Points, in no order, along strands that fork and pass close to each other.
Points whose rows are less than 48.6 apart are linked; no others are. Some points are linked to none.
k_751: [  4  -9  -5 -30  -3  -2 -24   6  -3  -7  16   5   8  -4   6   4 -17  -2
 -16 -10  -8   9  27 -15  12]
k_972: [  5 -37 -29 -15 -14  -1  -4   7  21 -11  46 -15  -1  -5  -7  -8 -26  27
 -12  19   3  32  -1  18  -9]
k_740: [ -4  -4  -9   6  27   3 -33  -2  30   6  30   5  -2  15   1  -3 -19  -7
  18  -1  -3   8  31  21  -4]
k_601: [-16   5  10  37   8   9 -18 -10   8 -11  -8  -5   8  17   0   9 -26   2
  35  -3   8  11  -4  18  11]
k_785: [ 12 -29  -9 -27  -5  -6 -18  15   5  -6  16   8 -10 -23  -1  -6   1  19
 -35  -1 -12  -6  10 -25  -1]
k_566: [ -8  -5   3  28 -20  10   0 -14   8 -15  -3  -6  12  -3  -2  -2  -6   8
  34  -1   7  14 -19  11   1]
k_48: [ 10  -9  -9   6 -25  20  10   4   0 -24  17   8   6 -27 -20 -26  22   5
  25 -10  10   5 -27   7 -11]
k_363: [  4  -6 -15 -15  -7 -11   7   6  -6 -12  -3   6 -22 -22   8 -14  23   9
 -40  -9  -7 -23  -3 -22   3]
k_484: [  7  33  23  18  35  23 -14   5 -11   8  -3  11   9  34 -12   8 -28 -12
  23   1   4   2  23  25  19]
k_790: [  8 -15   0 -40  14 -17 -11   3 -18   5   6   0  -6  -3  -2  -8   9  -4
 -15   6 -10   5  23 -22   2]
k_800: [  4 -40 -21  -6 -17   3  -1   2  39 -18  40   7  -1 -22 -11 -21   1  28
   0   4  -2   9 -20   2 -14]
k_121: [  1  11 -18  26 -25  -4  25   1  10 -12   0   7  -6 -18   0 -17  23  17
  -3 -15  14  -1 -20   2 -22]
k_440: [ 10  10   0  11 -20  24  22   3   2 -28   0  29   4 -30 -26 -27  27   0
  14 -21   7 -29 -38  -3 -10]
k_589: [ -1  17 -10   6 -12  14  -2  -5   1  -2  11  -7  15  14  -2   9 -20  -9
  15   8   9  20  18  25  11]
k_242: [ -9  11  30  21  27  12 -13 -11  21  10  -5  10  18  27 -11   9 -23 -13
  55  -5  -4  -4   6  15  -3]
k_14: [ -8 -12   4   2 -38  27  10  -4  17 -34  -2   6  23 -11 -15  -2   1   2
  24 -10  -2  -7 -28  -2   6]
k_228: [ -2   7   8  -6  22 -15  -4 -14  -4  12   2   6   0   6  -1  -4   3  -1
  14   5   3  19  12  -6   0]
k_412: [-25 -29  -3  10 -10   7  -7 -13  28 -21  13 -12  21   9  -7   3 -24  -2
  58   2  -7  11 -16  21  -9]
k_786: [-11  -9  13  10 -15  25  -4 -10   2 -27 -14  11  17 -11 -10   9  -4   3
  20  -7   3  -3 -25 -13  23]
k_120: [ 26   0   9   1 -23  37   3   9 -28 -12 -13   4  -1 -24 -21  -1  16   2
   8  -6   7  -6 -24 -11  -1]
k_124: [ 18  12  30  10  12  -4   9  -7 -27  24 -28  -2 -15  -7  -2   2  12   6
  10   8   4   6 -11 -14  -5]
k_763: [ -5 -18 -37  -7   7 -30  11  10  12  12  33  -7   9  16  13  -1 -17   1
 -37  24   2   5  13  29  -1]
k_271: [ -2  24   2   0  -3 -20  40   1 -18   0 -20   2 -10 -10   4 -10  36   1
 -35  -5  -1 -17 -22 -21   1]
k_89: [  7  -9   6   8 -10   2 -19   2   4   7  -7  -1  -9 -17   3  -6  20   6
  15  -7   7   3   5  -8 -24]
k_203: [ -3 -33 -23 -14   2  -5 -11   1  36  -2  44  -5  -4  -1  -1   0 -34  23
 -13  19   0  22   6  17   1]
k_434: [-15 -12  -5  33 -21   0   5 -12  22 -19  11  -2   4 -12   5 -10   3  13
  27  -4  10  12 -25  13  -8]
k_862: [  1 -14 -17 -15  12 -27  -7  12 -28  15  -4 -15  17  16  16   0   1 -21
 -28   8  -2 -12  22  16  -4]
k_193: [  9   6  -2  -4 -23   7  15  -2 -24 -10  -3  -2  11  -5  -9   1   9   0
  -5   5  13  17  -9  -2  13]
k_967: [-14 -20   6  24 -25  13   4 -13  21 -24  -3 -12  27   2 -15   4 -14   0
  54   2  -2   6 -25  20 -10]
k_415: [ -7 -16 -42 -11   0 -22  15   7  -1   3  33 -20  14  18  20   0 -27  -8
 -25  17   6   7   9  49   1]
k_498: [ -8  -5  33  38  -3  10  10 -13   7  -3 -24   9  11  -7  -5   9  -1   9
  32  -8  -1  -5 -38  -7   6]
k_303: [  0  -8 -30  -1 -31   5  -6   0  27  -6  34 -19  -2   3   9  -2 -22   8
  10  10  10  19  13  39  -8]
k_523: [ -4  -8  39  26   9   5   9 -11  22  20 -24  10  22   8 -12  13  -7  -5
  50  -3  -5  -3 -18   2 -17]
k_799: [ 18  17  27  24  -3   0  21  -7 -16  19 -26   3 -12 -16  -5  -1  16  11
   9   0   7  -1 -22 -16  -6]
k_705: [-17  16  17  42   1   1   9 -19  10  -3 -16   0   8  -1   5   5  -8   8
  17  -8   4   9 -31  -2  15]
k_857: [  8  15  21 -11  27 -16  16  -7 -38  17 -40 -13 -24  19  10  10   0  -4
 -15  11 -10 -20  -3 -14  11]
k_157: [ 14  10  43  33   1   9  23  -8  -6  20 -30   5 -10 -12 -10   5   8  17
  14  -5   3 -13 -37 -16   4]
k_155: [  3  -4 -39  -3 -27  -2  -2   6  22  -4  28 -13  -2   4  13   2 -14   9
  -9   6  11  15  21  31 -12]
k_653: [ -2 -35 -19   8 -21   9  -2   3  30 -25  28   9   2 -23 -12 -20  11  20
   7  -5   2   1 -22   4 -14]
k_664: [  6 -26  -5  -8 -24  20 -17   6   6 -22   8  11   3 -24  -6  -6   7  10
  -5 -18  -3  -4  -6 -14   1]
k_25: [ -2 -14   1  -1  19 -18   1  -6 -21  -5   5  11 -11 -20   0 -16  22   8
  -8   5   0   4 -14 -24   8]
k_430: [-16 -14 -14  20  -2  -6 -14 -10  27  -9  16  -4  -3  -3  13  -6  -6  14
  18   1   6  14  -5  18  -5]
k_538: [ -9 -17 -26  -2 -41   9   1  -2  33 -24  27 -21   2  -2   2  -2 -22  17
  23   3   8  16  -4  32 -10]
k_442: [ 12  12   6 -24  41   0 -26  11 -32   2   4   2  -1  26   2   0 -22 -17
  -9  -6 -14   0  40   9  11]
k_860: [ 13  25  26 -15  19  -1   9  -5 -25  23 -41 -12 -39  19   8  18 -10   4
 -12   9 -17 -23  -8 -22  11]
k_802: [ -9  14   0  -3   3 -32  36   0 -29  12 -22  -9  -7  -1  14  -4  27 -12
 -38   4  -4 -22 -12 -13   2]
k_270: [ -2   8  18 -11  37  -3 -21  -9  -9   4   0  10  -7  17  -1  -1  -4  -6
  14   2  -3  14  23  -3   5]
k_837: [ -5   0 -20  -3 -17  -3  -1   4  15  -7   6   2   1  -1  12   6   0   2
 -17  -7   6   0  11   1   4]
k_539: [-24  16 -11   9  19 -30  10  -3 -10   6  -4  -6  -3  11  19   7   3 -12
 -30   1  -2  -4   5   5  13]
k_688: [ -5  22  17  19   5  -8  22 -12 -13  12 -19   2   0   2   8   9   1   0
  -4   2  10   8 -12 -10  17]
k_546: [ -8 -10   5   5  30   6 -42  -1  24   2  20   2   2  13  -8  -1 -17  -2
  35  -4  -4  13  20  16 -14]
k_320: [  9   7   5 -13  -8  13   3  -3  -5  -4 -17   6 -13 -10   1   6  12   3
  -5  -7   0  -7  -2 -22   7]
k_908: [  4 -15 -32   6 -18 -11   8   5   4  -8  20  -3  -7 -13   2 -17  14  20
 -16   9  12  13  -5  10 -13]
k_559: [ -2  37   9  -6  29 -17  -1   4 -20  30 -26  -9 -30  23  21   2  -5 -24
 -15   8 -18 -33  30  -2  -1]
k_314: [ -8  43  -4  12  19  -5  12   2  -1  24   1  -1   2  22  11   8  -8 -26
 -10   7   1  -9  20  11  20]
k_73: [-19 -13  13   5  -5  18  -5 -12  11 -22 -14   7  13   1  -5  12  -8  -3
  27 -10  -3  -2 -13  -9  15]
k_83: [  3 -18 -18   1 -19  10 -11   6   2 -12  27 -25   4  -9 -12 -14   0   8
  21   7  15  43  -7  14 -16]
k_495: [  6  -1 -25  11 -21  -8  17   1   6 -13  14   6  -8 -19   0 -20  22  19
 -10  -6  11   6  -8   2 -19]
k_633: [ 11 -33 -37 -12 -22  -6   8  13  17 -15  43  -8   3 -13  -6 -18 -11  28
 -27  16   6  21  -5  13  -6]
k_578: [-20   8 -15  10   7 -25   5  -2  -1   0   1  -5  -7  -2  21   2  10   0
 -37   0   2  -1  -3  -5   8]
k_659: [ 23   7  -5  -9 -30  15  13   9  -9 -12 -10  10  -3 -21  -9 -11  27   9
 -12 -10   7  -7  -6 -12 -16]
k_873: [ -2 -11 -13 -11 -11  -1  -5  -8  27  -3  17   4   7 -10  -2  -7  11   8
  15   4   9  18   5  -4 -14]
k_202: [ -2 -24 -16 -14  11 -36  12   8 -34   2  -3  -3  11  -1  14 -14  17  -5
 -32   7   3  -8  -7  -1   2]
k_980: [ 18 -23 -16 -35 -11  -8   0  19 -12  -2  18  -5   5 -13  -7 -15  17   2
 -25   2   0  15  15 -15 -13]
k_12: [ -9   5  37  27  20   9  -5 -13  15  14 -20  11  13  10  -3  15 -12  -4
  47  -8  -2  -7 -10   3  -8]
k_298: [-16 -17  -9 -10  19 -44  12   3 -25  13 -15 -17  14   9  22  -8  13 -14
 -38   5  -4 -27  -7   7  -4]
k_769: [  1 -14  -9 -12  14 -25   9   1 -33  -1  -4   0  -5 -13   7 -14  21   0
 -26   7  -3  -2 -10 -13   7]
k_937: [ -3  20  11  24  25  13 -17 -10  21   9  11   7  10  23  -3  -1 -20 -14
  48  -3   2   6  14  21  -5]
k_452: [ 13  37  13  -8  21  10   2  11 -18  28 -16   1 -11  29   3  18 -15 -25
 -10   6  -9 -24  36  -1  19]
k_547: [-21 -17   3  14   5  11 -23 -11  23 -16  14 -14  21  14 -10   3 -24  -6
  58   1  -3  19  -8  25  -7]
k_22: [-11   3 -12  -1  -3 -11  -2   1   9   0   0   3  -8  -5  16   7  10   5
 -26  -7   0  -6   7  -6   2]
k_582: [  9   2  11  24  -4   2   1  -8   0   8 -17   3 -10 -19   2  -5  21   5
  18  -7   5   3 -13 -10 -15]
k_153: [ -7  -2  -8 -26  21 -23  -5  -4  -8   9  11   4   0   8   9   1  -6  -9
 -19   7  -3   3  25  -7  10]
k_555: [  4  40  34  22  40  17  -5   4 -15  16 -20   8  -8  32  -3  16 -25  -5
   6   1   4 -13   9  14  20]
k_141: [ 10  13  34   6  28   7 -19  -6 -12  21 -26  -1 -17   7  -2   7  -1  -2
  28  -1  -5  -3  10  -7 -17]
k_717: [  6 -14  18  -9  16  21 -40  -1 -11   0 -14  -3  -8   1  -4  14  -5   2
  22 -12 -12   2  12 -12 -11]
k_51: [-11   3 -31 -24  -5 -30  27   3  -5   7   5  -7  21  15  14   3   6 -18
 -38   5   1  -7   8  13  -1]
k_234: [-12  32  20  16  18  -7   8 -13   3  15 -16   5  -3   9   8  17  -3  -8
   2  -1   4   1   2  -5  13]
k_911: [-16   7 -10  -8  33 -28  -7  -6  -3  11  11   5  -3  18  15  -2  -6  -7
 -18   6  -5   3  19   5   9]
k_657: [-26  41  -3  18  26 -22  17   0  -1  20  -4  -6   2  23  20  14   0 -26
 -25   5  -5  -8   1  11  11]
k_594: [ 11  -6  -9 -26  -6 -10   9  10 -28  -7 -10  -1 -32 -21   7 -14  23   2
 -39  -7 -17 -31  -9 -24   5]
k_881: [  1 -17   7  -2 -34  32  13   5  17 -26 -11  17  23 -12 -25   1   9  -2
  26 -12  -7 -15 -27  -8  -7]
k_386: [ -3 -33  -2   0 -20  21 -20   3   9 -22   4   5  10 -20 -11  -2   7   6
  20 -15  -7  -1 -15 -11  -8]
k_730: [  8 -35 -10 -12  -5   6 -12  12   3 -16  36  -4   0 -25 -22 -22  10  10
   0   5   0  26 -14 -11  -9]
k_240: [-11 -15 -33  -3   0 -27   0   9  10   4  22  -5   1   4  21   8 -11   7
 -49  10  -4  -3  12  12   4]
k_473: [ -7  13 -24   5  -8  -3   2  -2  -6   0  19 -15  10  17  11   3 -20  -7
   3  12  10  22  17  34  13]
k_455: [ -7 -25 -10   8  11 -17 -18   0   9  -5  14   3  -8 -12   5 -10   3  17
  -9   8   4  13  -1  -4  -3]
k_474: [  8   6  46   3   9  28  -4   3  14  26 -26   8  15  18 -23  28 -15  -2
  39   4   3  -8  -4  -1  -5]
k_23: [-11  46  26  31  42  13  -7   1   0  18 -16   8 -11  32   8  17 -21 -13
   0  -4  -5 -19  11  11  23]
k_312: [ -1 -20  10 -11 -22  26   6   0  17 -18 -21  17  16 -10 -20  16   8  -5
  25 -15 -13 -26 -20 -16  -6]
k_752: [  0  20  -8 -10 -12   1  -2   1  10  11   4   1   5   9   8   8  -1 -14
  -6   2   2   1  28   6   3]
k_748: [  9  16  33   7   9  26  -3   3  10  23 -11   3  16  22 -21  17 -17  -5
  35   9  10  12   9   6   3]
k_570: [  1 -23 -31 -16 -10 -26  20  10  -2  -8  18   3   5  -6   6 -15  17   9
 -52   6   3  -6  -3   2  -4]
k_549: [ -3  22 -16  -7  24 -12  -9  16 -11  16   8  -3  -1  24  19   4 -15 -31
 -26   0 -14 -27  42  17  15]
k_47: [ 13   9  10   7 -25  25  29  -3  -1 -16  -7  22   9 -18 -27  -9  19   5
  12 -10  12  -9 -38 -12   2]
k_577: [ -8  15 -23 -13 -23 -13  31   3 -12  -5   2  -7  19  12   9   6   5 -14
 -34   5  11   5   1   8  10]
k_274: [-19  14  14  38  12   0  -4 -16   7   0 -10  -2   7   7   4   8 -16   4
  24  -5   7  10 -11  12  11]
k_671: [ -3  40   6   3  19  11   1   2   4  18  -7   8  -6  21   8  13 -12 -22
  -7   1  -6 -19  26   1  19]
k_979: [-15 -28 -17  16  -2  -7 -16  -5  30 -11  24   0  -5  -9   9  -4  -8  23
  -4   6   4  10  -8  10  -1]
k_288: [ 11  13   3 -33  19 -17 -13  13 -26  24 -13 -11 -17  14  11   0  -4 -25
 -17   5 -17 -22  44  -6  -5]
k_941: [ 21  31  18 -23   1   9   4   8 -23  26 -28  -4 -12  16   3  20 -11 -20
 -11   7  -9 -18  28  -9   7]
k_129: [-11  12  26  23  28  16 -29  -8  -1  -8 -20   6   2  17   2  15 -26   1
  29  -9   0   1   5  12   3]
k_522: [ -9  39  -1  10 -16  -3  34   4  -1  12 -17  -7   8  12   6  19   1  -9
 -24   7  11   0  -5   5  13]
k_996: [ -4  12 -13   2  12  -6 -18  -2  16  13  19   2  -2  10  10   0  -6 -10
   6   2  -1   4  33  14  -1]
k_208: [ -3  25  -2   3 -15  -6  32  -2   5  -5 -15  10 -10 -14   1  -8  31   4
 -20  -9   6 -13 -16 -21  -3]
k_944: [  4  15   9   2 -14  20  -4  -4  -4   3  -2  -7  14   9  -9  11 -10  -5
  17   5   9  20  11   8   7]
k_965: [ -5  32  11  11  21 -27   8  -8  -4  28 -16  -1 -15   9  15   4   6 -14
  -8   3  -4  -9  13  -7   0]
k_72: [ -4  -8 -27 -16 -13 -16  21   8   2 -14  15   7  -2 -11   4 -15  14   8
 -46  -4   0  -5  -2 -12   7]
k_393: [ -5  -3  -7 -15   0  -7   1 -12  15   1  16   4   8   0   0  -3   3  -1
  11   2   6  26   9  -1   0]
k_181: [ 15  20  23 -19  -1  27  -9   1  -6  17 -23  -1  -4  12  -5  22 -12  -6
   8   2  -3  -7  20 -11   4]
k_235: [ 16   6  14 -26   3  -3   6  -4 -28   7 -29  -5 -23  -3   3   4  14   1
 -10   1 -12 -14  -1 -27   8]
k_510: [ 20  -8 -16 -18 -20   4   9  14 -21 -10   7   0  -2 -19 -14 -17  26   5
 -16  -2  10   8   5  -9 -17]
k_196: [ 10  22  13 -24  49  -8 -22   4 -31   8 -13   2 -21  31   5  -2 -18 -18
  -8   2 -21 -23  36  10   5]
k_961: [-24  -6 -29   2   7 -37   7   7  11   7  17  -8  -3   7  24   2   5   0
 -51  10  -5  -7   3   6   3]
k_210: [ -1  28   9  25 -12  -5  37  -9   2   0 -12  11  -6 -18   1  -6  27  12
  -7 -10   4  -7 -30 -13  -3]
k_117: [ -3  21  23  29 -26  19  30  -5  18   2 -16   3  13   1 -11  14  -2  11
   7   0  17  -3 -28  -2  10]
k_584: [ 23 -35 -10 -36  -4 -15 -14  21  -8   4  25  -3   4 -14  -7  -9  -4  11
 -40   6 -13   5  17 -18  -8]
k_951: [  9  11  26   1  19  -3  -6  -6 -26  14 -28  -5 -20  -1   0   2   6   1
  16   6  -2   4   2 -17  -7]
k_450: [ 14 -39 -20 -17  -4  -6  -3  13  -1 -12  35   6  -1 -28 -18 -27   8  15
 -30   6   0  10  -9 -13  -2]
k_743: [  1  14 -12 -17  31 -21  -5  20 -16  23  10   0   2  27  17 -11  -9 -36
 -31   0 -22 -39  43  15   7]
k_402: [ 22 -12   8 -11 -22  39  -9  14 -21 -18  -7   2  -4 -29 -20  -4  17   2
   4 -16  -3  -5 -13 -15  -4]
k_414: [ -5 -41  -8   4  -2  10 -30  11   4 -21  28 -10   4 -15 -15 -16  -1  16
  14   2   3  30 -16  -1  -4]
k_400: [ -7 -40 -18   5 -13   4  -6   0  36 -14  38 -11  -4 -13  -7 -14 -13  29
  18  10   5  24 -19  18 -21]
k_127: [-20 -45  -5   4 -10   8 -22  -7  35 -22  19  -7  17  -2  -7   0 -13   3
  38  -2  -9  10 -10  12 -18]
k_606: [  5  12  38  20  27   6 -13 -10   5  20 -27  10  -5   9  -1  13  -6   0
  39  -6  -4  -6   0  -5 -13]
k_916: [ -2 -23   0   0  14 -12 -13  -8  -6  -6  10   8  -7 -14   0 -15  15  10
  -1   4   2  12  -5 -16   3]
k_178: [-14  19 -12  14   1   5  -4 -10  33   7  15   2   2  11  12   6 -11  -8
  26  -1   4   4  16  21   2]
k_470: [ -7 -22  11   5  21   7 -43   2  15   2  10  -4   6   0  -9   6  -4  -7
  39  -8  -1  16   9   5 -23]
k_620: [ 19  12  28 -23   9  18 -12  -2 -10  13 -32  -1 -21   8  -2  19  -8  -3
   9  -1 -12 -18  10 -22   0]
k_813: [  5 -28 -17   2 -22  15  -9   9  18 -25  25  15  -1 -32 -12 -21  14  16
  -9 -14   4 -12 -20  -3  -6]
k_28: [ -6  24  20  -3  21 -16  20  -2 -30  18 -29  -7  -3  20  10  15   0 -16
 -23  11  -2 -10  -5  -7  18]
k_835: [ 12 -15   1  -7  12  -3 -35   9 -17   9  -5 -11 -18  -9   5  -2   6   2
  -4   1  -7   3  21 -11 -13]
k_746: [ 19   2   7   4 -21  22   5   9 -33 -10 -15  -4   1 -12 -14   2  13   6
  -6   2  10  10  -8  -6   7]
k_550: [  9   2  21  -6 -13  24   1  -5   4   2 -25  10   2  -8  -7  14   7   2
  13  -6   1  -9  -8 -18   0]
k_16: [-27  10   0  30 -18   6   6 -12  36  -9  -5  -5   9   9  10  15 -10  -3
  26 -11   4  -5 -10  20   2]
k_267: [ -7   3 -32  -5   5 -17   3   1 -10   3  23 -15  13  26  17   5 -22 -15
 -16  12   2  12  18  40   9]
k_551: [  9   0  32  43 -10  17  18  -5  -6   2 -22  10   1 -24 -12  -2  13  11
  26 -16   3 -14 -45  -8  -4]
k_390: [-21   7  11  37 -28  13  13  -8  31  -9 -18  -5  17   8   1  19 -14  -1
  29  -6   4 -10 -25  10   1]
k_269: [ 13  17  -1 -31   3  -5  -5   5 -19  21 -13  -8  -9  10  11   8  -4 -18
 -22   0 -12 -20  39  -9   2]
k_591: [  7   9   5 -25   1  -8  14  -2 -28   0 -24  -6 -29  -7   6  -2  18  -1
 -27   2 -17 -25  -8 -27  14]
k_977: [-17  22 -13  24 -20   4   6 -11  33  -2   5  -7   4  10  11  10 -11  -4
  17  -3  12   9   4  19   2]
k_812: [  4  29  24   7  22  24 -11  -2  -2  11  -4   5  14  26 -13  11 -26  -9
  22   7   8  13  16  13  15]
k_698: [ -6 -16 -33 -32 -14 -36  30   8  -4   1  11   0  21   6  10 -10  10  -2
 -47   8   1  -8   1   5 -13]
k_115: [ 11   2   8 -30  10 -15  -2  -2 -27  12 -13  -1 -11   2   3  -4  12  -6
  -9   6  -7   3  17 -22   2]
k_265: [  7 -14   9 -14  17   8 -50  11  -9   3  -1  -7 -14  -2   2  10 -10  -1
   5  -9 -11   2  30  -3 -12]
k_514: [ -3 -24 -18 -14   7  -8 -19   0  30   0  42  -1   1   1  -4  -3 -21   8
  -1  12  -5  24  16   9   0]
k_374: [-14   3  10  -8   0  17 -14 -12   8 -11  -3  12  13   9  -1  20 -16  -7
  12 -12  -1   2  12 -13  24]
k_318: [ 12   9 -11   2 -13  -4  31  -2 -29 -14   4  13   2 -19 -11 -25  28   1
 -16   2  11   1 -28  -3   4]
k_198: [  9 -12  43  -1   2  25   8   1   8  17 -30   9  12   2 -25  22   0   0
  36   0  -3 -17 -22 -19 -10]
k_387: [  5  -5  32   2  -9  29   3  -5   8   3 -27  11   8  -3 -18  17   0   2
  31  -4   2  -4 -16 -19  -1]
k_499: [  4  32  11  13 -28  13  33   0  -1   6 -20   0   5   6  -7  12   9   4
 -14   2  20   2 -13  -3   9]
k_327: [ 16 -23  -2  -5  -4   0 -27  13  -3   5  -2  -8 -21 -20   0  -7  14  12
  -8  -3  -1   1  13 -17 -23]
k_346: [  5  31  14  -9  43  -8 -20   3 -21  18 -20  -2 -31  23  17  -1 -13 -20
  -5   0 -20 -29  33   4   3]
k_343: [ -4  28  19  13   7 -11  33  -3 -24  12 -26  -4  -7   4   6  12   9  -2
 -24   5   2  -3 -24 -15  22]
k_788: [ 13 -40 -26 -18 -11  -7   0  17   1 -15  41  -1  13 -15  -8 -13 -10  18
 -37  14  -2  19  -3  -1   1]
k_218: [  4  17  11 -12  45   6 -28   2 -22  -4   4   7  -2  28  -5   2 -21 -15
   5  -6  -4   7  33   8  12]
k_366: [ -9 -34 -24   6 -32   9 -10  -1  30 -25  27 -17   1 -11  -5 -14 -14  20
  19   5   5  18 -14  23 -12]
k_848: [  4 -23 -16 -32   4  -5 -19   4   9  -3  35   5   9  -1  -2  -1 -15   5
 -16   3  -4  24  23  -6   5]
k_67: [  2   0   8 -22  -2  16 -18  -5  -3  -7  -2   6   4   0   2  17 -12  -4
  -4 -14 -10   0  17 -17  19]
k_289: [ -2  13  -2  33 -18  -2  26  -8   8 -10  -6  15  -5 -25   3 -17  29  11
   3 -15   4  -4 -34  -2 -11]
k_256: [-12  -1   0 -12  12 -32  28   0 -35   8 -27 -15   7   7  17  -4  20 -20
 -38   5  -6 -28 -17  -5   2]
k_169: [-10  25 -14  21 -19 -14  31 -11  11   0   3  -5   1  -1  14  -3   7   4
  -5   0  16  18 -14  16  -2]
k_544: [  9 -22   1 -33   5  -2 -18   4  -8  -4   3   5 -20 -19   5  -6  10   8
 -19  -6 -18  -8   8 -32   0]
k_836: [ -9  25 -12   6 -11 -11  23   0  -7   4  -6  -8  12  14  11  16  -1 -11
 -19   7  13   5   4  15  18]
k_569: [ 10   6  -2 -32  28 -24 -11  16 -22  26   2  -5  -5  20   7 -11 -10 -29
 -17   6 -18 -24  51   6  -1]
k_6: [  5  -7 -17  -3 -29   9  -5   5   3 -23   4   5   1 -16   3   0   7  12
 -21 -12   3  -3  -1 -11   7]
k_61: [-15 -31   5   8   9   5 -27  -7  21  -9   8   1  12  -8  -7   1   0   3
  34  -8  -3  14  -4   0 -16]
k_534: [ 18  16  11   4 -13  11  34  -3 -20  -7 -14  16   3 -18 -18 -11  25   4
  -5   1  11  -1 -27 -14  12]
k_564: [  2 -17 -28   8 -17  -9   0   8  -7  -7  24 -16   1 -11  -2 -15   5  13
  -1  10  14  27  -3  23 -15]
k_847: [  1 -30 -13 -13 -13   2 -14   3  42   0  28  -3   4 -11 -10  -8   5   8
  21   4   2  19   0   0 -33]
k_649: [ 11  24  20 -21  12   8  -5  -9  -8  16 -41  -9 -39  16   9  22 -11   0
  -9  -2 -22 -30   3 -26   9]
k_639: [  4  -3 -16  -4 -10 -10  24  -2 -21 -12  12   2   7  -8  -4 -14  20  -1
 -17   3  12  14 -14   0   7]
k_607: [ 10   2  -6  14 -19  14  12   1   5 -24  17  26   1 -29 -22 -35  27   8
  11 -18  12 -15 -36   3 -17]
k_854: [ -8  40  14   7  25 -31  15   1 -16  32 -28 -10 -26  17  21   2   1 -21
 -19   7 -14 -27  20  -4  -5]
k_53: [  3 -26  14  -6   2  24 -30   4  -7 -15 -12   0   5 -12 -11   9   2  -3
  28 -16  -7   1  -7 -17  -4]
k_623: [  6 -12 -11   7 -30  17   1   5  10 -18  18  -8   8 -17 -16 -16  14   7
  27  -2  10  25 -20  10 -17]

Follow the links from the first point to the second, and from the first to the third. Name the last point that the two ways share.
k_242; k_601; k_327 -> k_799
k_591; k_763; k_659 -> k_790
k_269; k_544; k_837 -> k_539
k_551; k_937; k_653 -> k_799
k_510; k_72; k_387 -> k_235
k_589; k_546; k_911 -> k_578
k_743; k_657; k_649 -> k_941
k_813; k_977; k_269 -> k_837

A fork is a point with three links, a tip a point with one. Leave the first point through the second and follow the links. Name the first fork or tip that comes.
k_559; k_346 -> k_847
k_298; k_202 -> k_412
k_633; k_788 -> k_414
k_89; k_327 -> k_664
k_857; k_860 -> k_941
k_534; k_318 -> k_402
k_763; k_415 -> k_944
k_591; k_594 -> k_117
k_836; k_577 -> k_235

Name the points in between on the shortest way along the links from the first point to the second, in order.
k_570; k_117 -> k_698, k_51, k_577, k_836, k_522, k_499
k_848; k_786 -> k_751, k_67, k_374, k_73
k_25; k_547 -> k_916, k_455, k_979, k_430, k_434, k_566, k_967, k_412
k_582; k_705 -> k_799, k_157, k_551, k_498
